Points on a hilly landscape, in no order, each with its height.
A ball rolls from a point to the lowest of its 2 nearest points, and stops where none of them is lower. Distance is the straight distance between rows; heights are no part of it.
(569): [ 77 115 156 109 168 124 115 161  77  64 118 132 111 110 151 145 126 119
 125 126 175 117  93  90  96 166 118 131 168 100 146 162 109 116 127  98
 174 130 135 109  94 201 172 105 109 110 175  64 166 181 101 128 111 104
 164 148 115  62 163 102  93 130 109  74 130 113 169  64 134]  (h 290)
(214): [152  87 157 173  88 155 111 135 103 115 106 154 125 178 100 169 129 131
 112 191 128  83  96 148 181 146 129 111 171 161  88 138 110 111 148  99
 114 188 102 189 135 142  88 138 134 117  78 141 106 110 132 170 128 127
  93 127 133 100 116 137 142 170 148 162  97 150 143 124 107]  (h 264)
(514): [109 151 176 111 134 119 132  79  90 130 149 130 100 165 145 131 145 123
  94 102  89 108 152 121 146 130 147 106 140 121 106 175 123 104 122 135
  93 100 120 113 114  77 137 160 172 133  93 106 142  89 159 133 152  87
 117 172 150 126 122 161 136 121 124 123 149 172 138 128 143]  (h 184)
(66): [187 122 150 103 135 139 116 151 143 135  85 101 146 110  86 146  88 138
 157 159 167 144 181 146 139  75  98 122 141 136  96 107 145 111 179 179
 180 150 161 174 146 126 113 136  98 164 148 138 134 106 114  93 139 102
 179 118 145 151 167 139  62 144 147  88 137 117 152 117 127]  (h 415)
(52): [117 138 104 110 203 118 153 109 144 124 135 160 141 116 153  88 138 119
 144 107  97 116 135 127  89 145 115 138  91 150 124 135 121 123 115 147
 148  94 140 114 146 124 171 111  70 155 144 145 104 118  66 127 135 142
 150 115  70 179 101 149 126  71 145 144  92 133 124  89 138]  (h 325)
(156): [141  91 118  76 132 137 140 113 144 110 160  97  85 106 127 128 112  94
 135 102 107 136 115 117 100 122 113 150 147 117 127 114 127 118 144 172
 118 179 122  92  90 126 169 149 117 133 195 144 115 164 102 129  79 145
 174  87 105 194 154  87  92 120 131 115 105 120 111 109  96]  (h 416)
(920): [138  97 131 136 165 143 159 103 170 153 101 102 131 133  71  85 176 131
  66 127  91  69 124 126 123 121 101  88 120 140 119  99  68 150  65 151
 129 139 144 124 138 146 105 172 112 161  80 152 106  76  70 197 165  79
 104 106 122 135  85 168 112 131 176 151 103 173  89 144 154]  (h 181)
(123): [121 122 152 146 174 109 131 159 108  81 121 106 139  99 135 157 132 104
 141 137 179 145 135 116 106 197 100 129 139 105 137 147  97 128 117 127
 122 150 103  84 104 168 130 106 104 106 155  89 160 173  67 129  88 133
 152 119 123  83 140 109  86 125  97  61  85  85 145  75 153]  (h 250)
(831): [ 99  93  88 110 116  94 163 107 192 180 103  97 158 143  95 101 123 124
 123 131 106 150 156 116 154  73 118 186 101 105 160  78 142 127 122 137
 142 114 115 124 141  95 114 137 131 132 124 168 109  89 131 120 178 161
 131 126 115 164 104  93 141 148 150 156 147 132  92 154 150]  (h 396)
(114): [126  37 186 130 141  90 148 118 146 123 110  75  89 139  64 127 104 102
 102 166 168  58  48  77  90  88 111 104 106 106 145 101 121 162 137 179
 141 224 163 137 126 108 118  93 140 163  75 173 132 105  80 152 108 120
 154 169  91 111 127 120 112 142 200 123 135 176 126  94 147]  (h 420)
(647): [ 81 105  87 116 101 141 159 126 177 166 102 129 117  79 136  91 133 134
 101  98  67 133 149 107 107 154 145 133 100  93 170  63 124 136  44 117
 101  33 129  82 164 130 153 133 106 129 131 123 150 130  42 121 154  82
 107 112 135 110 102 135  88 158 160  90 111 105  84 168 163]  (h 183)
(819): [161 106 103 138 131 149  87 118 144 145  94 116 157 165  83 146 124 143
 133 149 152 138 146 128 150  66 107 113 136 154 140 111 146 108 143 130
 161 154 152 190 143 105  91 145 151 145 108 191 127  78 159 146 139 138
 147 105 130 183 138 118 151 105 138 145 149 153 126 147 107]  (h 411)
(590): [103 189 180 157 112 117  92 127 157 112 115 141 191 112 192 204 139 118
 140 110  90  86 122 115 140 218 141 144 134 100 106 122 143 176  82 142
  76  99  67  74 127 105 114 106 130  85  97  49 121 164 122  99 151 125
  85 158 142  97 119 132 107 208  79  81 119  84 122 165 135]  (h 507)
(905): [ 61 122 136 154 141 109 170 123 128  94  58 120  92 133  99 126 152 169
  89 113  93  60  98  85 116 161 145 106 116 129  89 107 120 128 142 126
 101  95 142 128 132 104 111 153 182 151  88 132 126  83  62 170 132  93
  95 144 126  99  87 101  97 131 166  81 147 191 104 145 175]  (h 375)
(721): [139  86 117  78 141 171  72 130  98 173 147 155 126 156 127 136 130 127
 102 152 151 163 118 108 199  58 120  85 138 100 147 141 139 108 146 151
 149 162 155 185 110 159 126 114 136 121 130 101 124 123 155 123 133 127
 140 102 171 185 153 105 161 143 140 148  85 123 168 134  97]  (h 361)
(718): [163 114 100 103 167 140 134 139 112  86 124 143 121 156  98 112 120 140
 140 133 172 164 145 159 130 119 109 130 175 134 104 150  95  66 130  81
 145 140 149 116 110 169 119 158 103 137 162 136 137 154 164 144  81 106
 161 116 141 112 166 121 124  87 121 154 148 135 115  88 111]  (h 656)
(339): [105  58 158 139 126  78 168 135 129 116 134 134 118 135 123 132 126  94
 109 174 166  97  76  97 105 132 109 126 104 110 147 117 115 169 127 143
 124 203 127 134 120 147 128  85 128 141 109 132 114 121  54 155 119 158
 119 142  92  81 108 108 118 155 158 124  83 115 153  80 149]  (h 431)
(814): [124 155 119 135 102 135  94 101 154 176 165 131 151 106 187 125 149 109
 136 132 146 108 137 135  75 139 133  87  95 129 190 143 139 171  49 140
 111 170 112  91 133 104 127  79 160 111 112 164 159  98 116 147 151 147
 117 135 115 143 133 164 155 123 114 147 107 102 121 140 147]  (h 246)
(88): [116 103 119  82 159 155 135  80 163 177 181 132 108 109 149  82 139  77
 114  97  82 142 159 106 148 121 112 159 106 100 182 136 123 155 112 185
 110  91 113 117 102 122 164 124  81  94 164 121 153 145 112 119 166 144
 162 105 125 214 115 130 123 145 142 137 104 108 158 118 121]  (h 363)
(1003): [160 114 123 183 136 128 147 110 196 179 101  70 160 108  95  84 193 129
  92 133 113  80 119 150 108 148  93  87  77 154 130  99  72 183  99 166
 146 152 118 155 147 141 100 161 102 148  84 180 121  71  74 183 143 131
 101  77 123 138  73 140 126 127 155 144  91 131  88 157 155]  (h 127)
(81): [133 106 120 112 131 117 208 131 125 142 155 150  63 147  98 104 134 120
  89 108  69 120 167 144 131 133 143 109 114 131 128 121  79 102  78 102
  75 113 117 119 134 168 133 160 128 162 108 133 132 107  78 148 125  98
  99 136 143 103  84 149  95 105 177 134  83 147 106 145 118]  (h 171)
(90): [128 124  83  62 123 126 170 124 109 138 180 148  89 167 138  74 109 127
 149  98 103 159 143 154 126  67 154 139 121 122 131 117 139  73 124  82
 134  96 147 108 117 149 163 107 118 158 134 153 113 139 173  97 136 118
 144 159 112 155 126 132 152  67 156 204 161 152 119 111 105]  (h 641)
(199): [133 106 127 139 187 151 112 142 116 163 130 108 148 153 121 154 158 137
 115 154 148 164 193 128 205 136 112 101 102 129 134 152 118 105 116 170
 129 102 112 167 157 153  88 166 133 113 116  99 143 111 118 111 127 141
 131  56 160 171 119  93 115 127 141  99  64 112 144 145 127]  (h 204)
(271): [153 154 114 120  69 138 120 173  72 133 171 159 105  87 140 114  81 146
 162 142 128 184 151 163 120 144 169 129 140 122 147 129 158  86 173  85
 139  65 123 133 158 150 162 108  99 138 159 103 154 177 149  69 112  92
 147 151 161  70 139 151 125  93  94 108 164 103 160 142 121]  (h 64)
(327): [127 115 146 154  86 125 117 146  98  83  71 175 164 146 126 162 120 149
 127 174 125  72 109 147 147 153 128 135 180 164  77 134 116 106 150  82
 137 150 124 176 142 163 110 113  88 111 113 102  81 120 111 143 145  98
  79 152 113  61 125 155 108 184 126 146 120 145 136  97 136]  (h 301)
(310): [149 168  99 167  57 161  74 147 128 114  90 112 152 107  87 165 121 156
 149 116 116 151  93 137 160 113 138 157 164 164  86 107 142 143 150  93
 131 160 123 186 131 100  81 140 184 104 129 173  73 106 216 117 139 143
 112 133 142 148 138  78 176 132 120 156 185 123 102 169  84]  (h 151)
(91): [ 89 159 113 133 140 122 101  97 170 160 177 141 144 101 202 106 132 124
 165 123 139 150 101 117  89 158 147 127  94 111 208 143 145 170 111 167
  95 126 139  81 118  88 159  82 159 102 155 149 193 144 120 131 133 174
 143 134 112 142 134 120 177 104  91 144 119  96 128 144 142]  (h 288)
(34): [122 164 153 151 163 121 139 120 112 113 139 125 153 175 145 134 164 124
 118 104 106 147 134 144 204 174 118 167 149 130  71 154  96 122 161 118
  90 120  85 112  99 127 112 183 144 108 133  73 102 141 189 125 123 164
  94 116 146 110  93 121 165 133  71 151 119 122 123 140 117]  (h 617)
(731): [172 134 131 126 129 120  94  93 139  85 159 126 152 125 125 123 111  92
 100 110 181 180 151 154 114 106 108 137 169 132 145 172 123 147  90 105
 108 137 113  86  72 115 114 153 121  85 149 129 140 161 193 154 133 140
 141 113 155 117 180 150 158 156  91 124 149  94 132 106 126]  (h 326)
(73): [114 179 122 152 104 153 138 183 104 142 128 145 152 116 150 148 143 158
 155 124  87 155 145 149 193 185 149 151 129 119  69  97 137 100 158 109
 117  65  88 135 171 157 143 140 109 119 146  59 103 159 163  55 112 135
  87 118 170 100 110  92 122 142  86 124 128  86 126 181 110]  (h 267)
(258): [ 68 142 126 155 109 121 145 158 120 144  81 154 151 129 132 142 130 169
 130 125  96 137 130 117 192 161 153 165 109 103  83  91 136  99 128  91
 127  49 106 160 179 137 108 135 126 126 107  65 108 122 145  79 142 120
  63 133 163  90 117  82 127 178 124  99 125  99 121 179 151]  (h 320)
(11): [143 152 133 126 101 150  81  84 168 180 159 113 137 131 163 141 195  94
  44 111 118  73  94 116 135 128 111 108 135 176 134 167 130 180  74 179
 133 164  88  99 105 104 138 156 162 118 132 134 105 120 182 184 127 146
 115 101 110 189 120 183 160 128  75 167  96 133 125 156  92]  (h 124)
(458): [124 163 113 186 134 113 150 191 146 157 112  97 180  97 144 123 147 154
 190 143 136 163 125 170 138 201 123 168  89 128 120  92 124 147 164 116
 135 133  89 100 171 153 122 117 110 128 151 107 125 178 117  89  84 202
 110  89 123 107  91  82 128 106  91 122  98  50  96 152 146]  (h 296)
(825): [145 161 122 132 152 123 138 153 149 158 125  99 159  76 134 102 143 139
 180 101 143 188 143 178  94 162 113 154 105 103 147 101 104 125 133 139
 144 139 119  85 154 148 135 113 108 130 190 128 166 159 115 106 109 161
 145  96 154 139 131  98 107  80 111 114 124  72 115 116 162]  (h 242)
(211): [108 143 106 106 155 107 137 134 144 119 127 128 159 113 147 113 104 143
 203 134 111 119 141 129 101 119 118 188 110 147 108 107 178 110 184 153
 173 110 133 122 138  86 159 102 106 154 170 144  80 127 108  95 126 158
 168 117  47 179 130 125 114 104 114 140 134 120 125  95 132]  (h 364)
(755): [ 94 129  87  86 149 146 145  89 165 144 142 107 116 108 153  89 138 119
 132  79  93 167 131 121 126 116 123 164 136 107 152 100 125 130 119 151
 109 119 139  87 105 121 182 152 137 114 193 139 145 162 137 121 129 154
 150 104 116 193 126  83 136 121 121 156 133 123 105 124 122]  (h 391)
(800): [109 148 158 155 116 145 101 125 142 147 143 173 173 118 184 167 155 113
 120 119 102  83 138  95 159 188 124 118 105 100  95 133 135 186 105 164
 121  74 100 149 142 130 132 111  72 109 100  55 124 143  73 117 143 123
  77 101 140 125 107 111 107 219 108  80  71  97 157 167 126]  (h 532)
(142): [102 153 149 138 163 162 118  93 104 154  97 139 123 169 154 134 185 141
  85 107  99  96 149 112 161 154 141  79 121 137  98 153 111 120  96 161
  98  95 119 151 146 101 120 177 175 133  79 109 144  79 129 143 158 105
  97 120 156 158  88 142 136 120 132 119 111 180 134 156 131]  (h 240)
(706): [150 155  96 134  93 133  66 117 166 160 136 108 166 104 137 154 117 124
 161 130 150 179 119 137 121 113 119 159 128 146 177 134 156 173  98 142
 118 177 111 120 126  84 109 124 177  97 162 172 120 145 196 120 138 193
 146 112 125 177 152  89 182 118  89 143 147  75 104 161 112]  (h 393)
(650): [129  90 110  75 131 164 107 121 120 170 175 167 103 118 155 105 136  90
 101 111 140 163 122 104 160  89 120 107 111  80 176 124 124 140 101 134
 120 136 139 144 101 171 153  96 115  93 153  98 152 132 114 132 147 124
 130 107 169 167 155 115 138 164 147 130  86 103 164 121 122]  (h 330)
(353): [128 145 105 146  98 137 128 135 118  99 128  86 121 143  98 126 118 145
 160 119 117 117  68 144 111 102 131 149 142 145 111  89 143 126 162  85
 137 189 121 138 100 115 109 119 189 116 134 175  96 106 184 144 120 154
 122 146  87 139 141 114 160 102 140 190 177 163 115 127  88]  (h 55)
(884): [171 130  79 124 119 150  77 107 181 149  89  99 159 130  98 146 152 123
 109 118 157 144 134 143 117  83  95 122 137 160 163 102 136 135  79 118
 155 187 120 138 117 112  96 147 170 114 149 195 110 103 179 157 138 144
 145  97 143 195 164  90 156 110 122 153 154 120  91 142 117]  (h 422)
(722): [126 174 120 166 145 149  82 112 136 131 118 171 189 120 184 126 138 166
 155 136 137 105 172 113 122 158 126 110 113 173 104 179 166 163 159 173
 141  69 143 168 167  71 139 126  94 128 112 121 127 109 101 119 134 137
 133  95 107 157 102 160 154 136  94 113 116 119 138 141 142]  (h 574)
(736): [140  90 153 120 194 138 115 136 111 147 116 136 148 137 116 138 154 126
 117 162 175 133 169 115 163 148  95  98 118  97 150 146  94 132  91 172
 156 122 140 151 142 159  96 104 108 119 114 103 137 102  61 130 136 116
 139  90 146 121 143 121  98 139 157  97  56 112 161  93 168]  (h 120)
(960): [144 117  88 122 112 118 126 149 150 132 124 175 143  97 110 114  82 127
 159 145 136 177 203 131 111 116 129 164 115 125 144 102 171  98 132 114
 157  35 140 148 177 107 122 106  65 156 154 155 147 130  92  92 140 111
 158 114 124 112 141 146  93 125 134  87 130  99 139 112 148]  (h 314)
(316): [146 143 156 102  99 163  92 105 113 142 179 128 117 157 171 153 165  95
  77 106 106  65  82 151 136 104 127 105 157 172 109 171 145 134 122 148
 113 184  98  93  92 110 145 152 175 115 133 131  84 125 205 153 105 132
 128 129 121 174 138 192 161 112  93 178 119 159 134 127  77]  (h 21)
(899): [ 89 154 164 119  99 121 138 139 108 111 121  84 101  73 142 131  97 149
 157  99 115 166 121 112 108 170 137 151 147  84 176 119 121 118 129  99
 118  79 114  81 126 144 176 125 159 102 174  58 193 193 131  79 123  92
 151 167 159  74 157 112  83 131 113  69 180 107 144 133 144]  (h 63)
(282): [136 172 133 188 144 109 128 134 142 129 103 140 190 124 132 116 141 164
 166 148 163 120 151 171  98 147 124 150 115 165 115 147 130 156 178 115
 156 114 151 150 161 107 103 116 101 137 123 149 139 100 128 136 145 157
 116 132 109  84 111 163 162 113  96 153 149 121 126 123 172]  (h 592)
(754): [183 157 115  81 113 180 101 141 109 105  99 127 133 131 114 130 122 175
 139 109 166 144 133 179 138  71 117 109 190 149  74 132 125 102 171 111
 159 167 187 150 119 168 144 150 130 135 175 129 119 143 202 107 103  83
 163 140 181 142 175 122 125 100 120 175 190 155 122 114 105]  (h 665)
(997): [124 116 128 115  75 118 145 156  87  86 123 157 117 127 139 136 100 131
 144 145 128  97  89 145  99 132 138 115 152 134 126 116 148 102 134  73
 142 186 122 133 129 183 143  99 112 130 129  97  81 135 115 122 123 106
  96 172  99  89 148 155 102 149 142 158 132 131 127  86 109]  (h 332)
(197): [146 175 121 111  52 158 132 188  59 132 140 142 114 112 156 139 124 163
 182 135  74 139 148 163 154 172 157 127 144 145  68 107 154  77 187 115
 122 100 105 133 154 137 160 118 122 138 149 101  76 136 163  57 107 106
 113 145 154 116 127 126 105  89  92 147 157 122 132 169 101]  (h 190)
(639): [144 104 196 100 115 130 124 114 103 146 161 115 105 191 125 152 139  91
  86 128 113  83 118 126 165 118 131 121 169 135  99 166 123 107 120 144
 105 173  81 100  97 125 124 152 166 135 105  96 106 128 172 146 123 117
 120 149 135 146 139 186 113 141 124 138  97 154 161 115  89]  (h 111)
(974): [132 119 106 128 144 151 142 157  77 151 150 152  88 157 135 147 130 133
 145 169 136 173 176 123 163 153 147  87 123 124 148 148 129  83 130 119
 108 113 126 148 151 157 117 137 149 141 128 126 159 123 100 118  96 142
 123  89 156 128 116 108 116  76 124 115  69 120 145 135 110]  (h 265)
(707): [ 82 131 104 184 131 112 158 122 159 122  59  96 126 109  85 109 154 167
 124 112 135 113  98 109  84 127 129 116  88 134 144  81 126 150 138  98
 131 124 154 122 151  96  91 113 174 130 102 198 158  77  73 174 127 135
 120 126 113 101  97  97 128 105 153 106 164 162  91 139 164]  (h 353)
(518): [136  90 106  96 195  94 171  90 155 105 147 158  89 135 101  92 118  92
 130 116 112 106 114 114  76  90 135 117  74 133 135 138 106 101 111 145
 160 121 194 134 152 126 171 108  70 189 125 205 131 115  80 152 119 126
 170 149  84 154 121 119 132  67 174 151 129 155 118  78 125]  (h 292)
(848): [119 132 178 148 182 110 119 141 100 122 113 115 149 106 140 142 154 131
 126 152 189 126 177  97 118 193 117  98 118 105 155 157 113 166 110 163
 145  90 143 119 138 145 108  82 120 110 101  90 160 112  61 120 133 118
 135 127 138  69 131 124  92 148 139  59  92 106 164  95 208]  (h 191)
(873): [126  89 136 122 193 144 186 140 138 157 107 122 104 173  89 135 159 133
  78 153  89  64 158 128 153 147 111 102 129 133 114 115  80 115  53 137
  92 138  99 123 135 158  94 174 144 155  77 124 116  90  62 166 131 105
 128 115 135 140  74 157  84 123 191 119  62 183 109 134 137]  (h 213)
(908): [128 129  93 148 111 149 143 144  93 152 135 173  93 149 123 117 135 153
 143 146 113 132 152 144 126 125 164  85 106 163 145 126 138  87 137  84
 125 114 160 172 178 133 119 116 136 152  93 183 145  92 107 125 128 126
 109 127 126 124  94 136 148  58 154 166 117 156 134 140 120]  (h 306)
(12): [176 153 122 146  98 132  76 115 122 116 172 129 165 124 152 155 116 102
 128 137 169 151 123 168 114 126 127 130 144 162 156 177 155 154 100 117
 112 194  91  93 102 112 103 125 137  89 138 146 105 150 196 146 136 179
 125 115 126 137 160 161 184 132  70 162 128  85 131 124  97]  (h 362)
(348): [167 132 163 117 131 136 100 127 134  95 144  84 140  90 130 184 112 101
 134 123 150 141 125 121 133 148  92 153 163 139 105 156 137 156 147 172
 117 184  94  98  83 116 137 141 133 109 194  99 102 186 129 124  88 159
 169  92 117 170 156 106  99 159  86  80 107  83 138 107  95]  (h 440)
(777): [158 110  91  77 174 123 157 143 105  96 147 173 102 160 114  96  97 126
 159 160 135 150 159 164 129 111 121 152 148 137 101 145 125  57 142  85
 171  95 148 123 128 158 134 113  55 160 148 143  97 147 140 118 101 101
 170 143  95 113 151 151 115  72 137 170 140 141 132  66 110]  (h 649)
(618): [ 90 118 134 150 133 106 156 161 103 124  60 152 141 142 107 133 131 174
 137 163 136 129 141 129 172 140 130 160 120 128 112 108 130 100 164  89
 161  82 141 158 174 146 105 117 127 127 111  89  94 112 108 113 137 122
  92 143 128  63 108 119 113 155 142 125 126 127 133 123 169]  (h 341)
(138): [163 111 134  92  93 123 135 139  86 109 127 134 112 130 111 143  74 123
 142 173 156 162 173 161 132 116 133 105 162 115 141 119 142  83 108 111
 139 163 113 136 131 163 107 105  94 123 127  90 103 137 140  81 142 100
 119 157 147  96 172 171  59 153 136 123 137 111 150  86 109]  (h 360)
(470): [192  86 140  93 181 116 131 100 140 109 180 168 105 136 116  95 102  79
 123 139 146  75  85 129  83  60 134  76  74 148 128 169 112 121 158 173
 169 149 216 157 127 129 176  91  34 185  98 183 133 128 128 160 113 117
 171 152 103 163 143 157 161  87 159 166 123 160 138  98 105]  (h 259)
(545): [178 146 109 119  99 108 100 108 162  75 155 141 143  81 145 112  81  94
 131  99 186 169 117 144  51  76 137 142 148 131 160 135 155 156 115 117
 117 148 165 100  96 104 148 134 103 118 158 169 164 175 180 136 125 131
 157 130 137 130 204 132 148 141 113 126 189  97 118 123 125]  (h 282)
(642): [105 151 119  91 138 143 154 124 113 142 169 136 118 171 166 102 162 118
 117  92  88 179 159 132 215 133 128 156 155  92 107 140 115 102 123  92
  90  65  73 104  96 156 134 143 129 108 153  71 128 147 178  96 132 132
 110 138 170 146  94 122 152 135 116 153 123 126 125 124 113]  (h 627)
(561): [122 134 123 191  53 138  94 138 106 102  80 133 129 134 100 185 114 137
 129 138 108 109  98 126 150 150 158 127 160 152 106 119 139 120 114  73
  99 169  89 179 136 105  62 123 183  96  71 156 103  94 159 141 152 128
  73 148 136 109 119 108 143 167 134 119 144 130 115 147 100]  (h 222)
(968): [153 173 145 145 106 127 136 170 125 125 157 113 124  65 126 125  95 149
 181 130 135 190 153 151 102 178 134 140 126 101 158 125 128 122 155 118
 113  79 103  96 150 136 156 121 113 117 174  90 194 196 118  75 104 115
 157 128 158  82 145 131  89 113  86  68 159  77 144 140 143]  (h 159)
(363): [106 121 172 155 182 138 122 127 121 174  86  77 141 183 126 188 175 144
  94 129 132 105 145 106 192 158 125 113 112 127 102 142 105 140 106 185
 119 130  82 137 132 125  89 176 190 115  85  87 134 111 135 133 129 157
 114  84 145 188  92  98 104 144 132  85  74 136 130 177 124]  (h 269)
(548): [105 137 101 170 105 132 147 136 134 120 125 114  79 136 110 123 131 142
 130 119 108  77 115 104  72 117 154  92  94 141 148  92 151 117 124  95
 117 150 136 163 137  91 116 101 195 148  77 221 158  74  83 158 109 133
 122 139  87 137  99 134 134  92 169 132 129 183 117 123 117]  (h 333)
(641): [188 103 136  96 139 124 112 136 104  91 178 173 106 146 121 106  81  95
 120 156 163 115  88 150  96  32 145 110 128 137 116 160 143 115 224 145
 164 168 213 163 101 144 157 129  45 162 103 143 121 140 178 124 113 118
 160 162 131 123 166 165 168 115 146 160 160 160 153 116  95]  (h 215)
(761): [184 120 134  92 100 128 105 128 104 111 138 134 110 119 107 140  69 121
 145 147 175 182 180 139 108  62 144 106 146 116 151 121 155 101 136 129
 156 140 178 162 125 129 101 123 106 141 117 136 156 122 156  89 135  97
 161 150 167 133 181 148  98 125 143 101 163 127 150 114 124]  (h 386)
(599): [135 132 145 161 144 139  92 109 143 161 143 148 184 114 169 120 153 133
 101 138 144  85 155  76 144 178 110  95  91 129 116 175 121 211 111 207
 150  69 124 172 147 105 130 114  68 131  88  97 125 107  65 138 147 128
 111  76 118 149  96 145 145 187 120  92  69 106 172 152 159]  (h 552)
(592): [114 156  74  99 113 176  85 113 144 201 166 181 144 113 198 103 156 112
 110 109 107 145 145 135 134 109 137  85  98 107 193 132 136 151  55 125
 119 109 124 125 156 143 153  92 119 104 129 120 144 119 115 126 159 123
 114 108 151 165 124 133 158 142 114 150  95 101 133 159 120]  (h 293)
(281): [108 114 192 155 178  98 176 111 125 118 122 109  83 171  94 119 164 140
  97 146 114  36 122 103 113 153 130  99 113 142 108 163 108 152 150 148
 119 128 147 128 133 106 120 135 165 158  68 151 130  83  84 171 127 116
 121 174 101  93  91 153 129 119 178 129 121 203 138 106 168]  (h 394)
(325): [ 79 143 162 147 140  94 133 133 132  89  78 107 165 126 152 182 135 118
 122 103 104 108 111  94 145 182 120 176 148 102 100 121 116 167 110 135
  92 105  82  73  86 124 116 131 144  83 136  56 103 172  94 136 135 140
 102 131 119  97 109 105  96 200  94  69 115 108 115 136 146]  (h 487)
(680): [120 115 120 131 136 123 148 134 133 132 128 158 131  93 109  96 121 130
 112 111 109 157 181 116 122 155 123 148 117 108 153 113 116 128  97  98
 128   4 139 130 156 144 131 126  71 128 148 105 155 138  80 110 138  85
 115 111 151  80 127 155 105 141 149  83 114 115 131 126 164]  (h 255)
(964): [141 121 132 123  75 124 108 142  93  81 183 168  95 144 141 123 101 107
 125 137 114  89  40 131  95  76 157 108 139 157  96 133 162 122 218 129
 137 183 176 181  91 123 163 122 111 148 103 141  91 118 187 123 107 125
 105 162 100 126 139 154 197 115 133 180 165 177 148 138  98]  (h 162)
(225): [116  90 187 131 152 107 159 121 143 127 137  89  79 157  83 106 130 124
 132 151 114  28  45 108  97  88 124  94  96 128 111 130 114 136 189 158
 156 188 177 156 130 127 163  92 131 180  83 150 129 100 120 156 118 113
 128 196  87 124 118 143 136 119 191 171 139 204 140 105 128]  (h 409)
(173): [141 127 103 129  70  86 135 131 117  62 129 113  95 100 126 118  61 113
 145  91 166 193  84 129  59  93 165 153 152 110 160 111 142 126 119  79
 117 159 161  90  95 142 144 152 139 124 148 155 164 191 188 121 104 116
 141 157 135 100 182 108 135 117 129 123 214 113  98 126 117]  (h 238)
(897): [137 164 142 160 125 138 106  70 162 155 146  92 139 115 152 107 181 119
  97 111 134  95 100 137  85 135 115  87 112 158 141 160 114 193  74 157
 114 156 123  93  98  96 128 133 168 117 119 167 145 107 151 192 148 142
 106 118 109 139 124 179 165 117  93 161 129 144 110 145 135]  (h 197)
(729): [ 96 114  84  98  84 139 170 115 144 149 138 140  63 110 141  96 133 108
  91  83  80 128 146 111  97 116 160 114 124 101 158  81 108 118  37 101
  78 105 128  85 125 149 164 143 146 142 131 144 162 127  74 157 137  89
 107 133 140 113 122 139  92 143 161 124 114 132  85 148 134]  (h 117)
(822): [ 71 123 107 148  96  93 153 110 177 145  59  81 137 102  85 115 114 166
 120  98 114 147 109 112 135  81 127 161  96 102 133  65 125 143 141 114
 116 121 139 120 146  96  97 145 169 120 122 164 132  92 119 139 158 141
 109 128 139 117  98  68 127 149 142 115 187 140  79 176 161]  (h 374)
(335): [143  82 138 125 151 140  74 120 121 153 129 133 129 157 106 135 131 128
 120 165 182 132  80  99 158  72 115  90 132 139 142 146 134 132 168 167
 159 191 176 191 115 116 113 120 158 146 117 151 137 108 152 154 114 156
 147 113 122 174 144 119 182 112 126 142 108 147 167 142 103]  (h 387)
(863): [120 156 156 124 145 136 108 128 148 106  92  79 152  95 126 188 131 135
 137 103 109 140 138 106 168 157  95 184 151 115  91 129 123 163 136 164
 101 113  87  95  92 101 125 159 149  85 177  65 104 184 140 108 106 149
 143  96 135 166 132  77  93 189  91  65 120  92 120 149 115]  (h 465)
(302): [104 144  95 113 148 118 122 153 138 128 113 163 157 112 143  98  96 146
 174 130 137 168 152 118 130 104 120 205 127 131 116 100 173 115 180 119
 167  48 146 155 156 110 153 102  91 145 178 125 122 155 119  89 134 140
 156 124  95 124 139 127 128 132 112 126 153 101 149 103 136]  (h 359)
(219): [111 108 111 136  82  61 177 134 121  59 101  80  81 109  90 143  55 137
 142 118 147 166  99 121  63 125 160 152 138 112 158 112 133 100 107  59
 113 130 128  73 113 112  99 150 163 111 133 163 154 161 138 131 105  98
 156 168 116  62 151 105 101 105 133  93 221 143  81 115 129]  (h 200)
(338): [125 171 134 178 165  99 155 127 135 121 122 138 173 148 122 103 143 152
 148 125 116 142 139 160 153 153 123 186 122 155  74 145 127 143 211 138
 132  92 125 146 141 100 114 168 108 140 133 105 111 121 158 125 139 181
 103 114 119  90  91 135 171 120  86 149 146 131 116 145 148]  (h 604)
(280): [128 114 119 147 106 112 122 138  95  76 171 127  80 191 111 140  92 103
 136 157 128 106  58 117 114  92 150 148 151 146 108 131 161 113 183  95
 131 188 132 156  83 109 100 117 169 130  91 173  96 119 194 139 105 155
 121 167  72 114 136 154 185 106 149 192 165 180 139 115  82]  (h 113)
(979): [131 136 132  60 113 138 143 104 108 163 194 117 105 162 159  91 136 108
 122 101 111 169 135 156 172  69 134 137 146 104 138 145 125 113 137 118
 117 135 106  96  83 140 153 115 139 108 143  97 114 133 206  99 148 139
 124 167 161 158 133 143 165 120 128 186 140 135 141 120 114]  (h 634)
(917): [ 67 128 146 134 104  75 161 148  96  64  61  82 101  95 103 161  91 160
 121 113 141 128 100 100  92 169 138 142 161 107 145 133 114 109 100  76
 117  99 106  67 113 136 126 146 172 109 139  88 146 166 113 121 131  76
 138 182 126  36 141 108  80 132 120  53 199 138 109 122 152]  (h 152)

Where does a ball stop that starts at each point below?
(211) => (353)
(325) => (316)
(754) => (353)
(66) => (353)
(618) => (353)
(884) => (899)
(979) => (316)
(335) => (316)

Call two points neighbours if one is among the 2 nearest of the other. Go from one point of each pair to the other, from neighbour to neighbour, staying as low as possible. Name the highest point that can't be avoided.
(271), (736) => (569)
(1003), (729) => (873)
(353), (316) => (618)
(736), (316) => (363)
(271), (899) => (968)
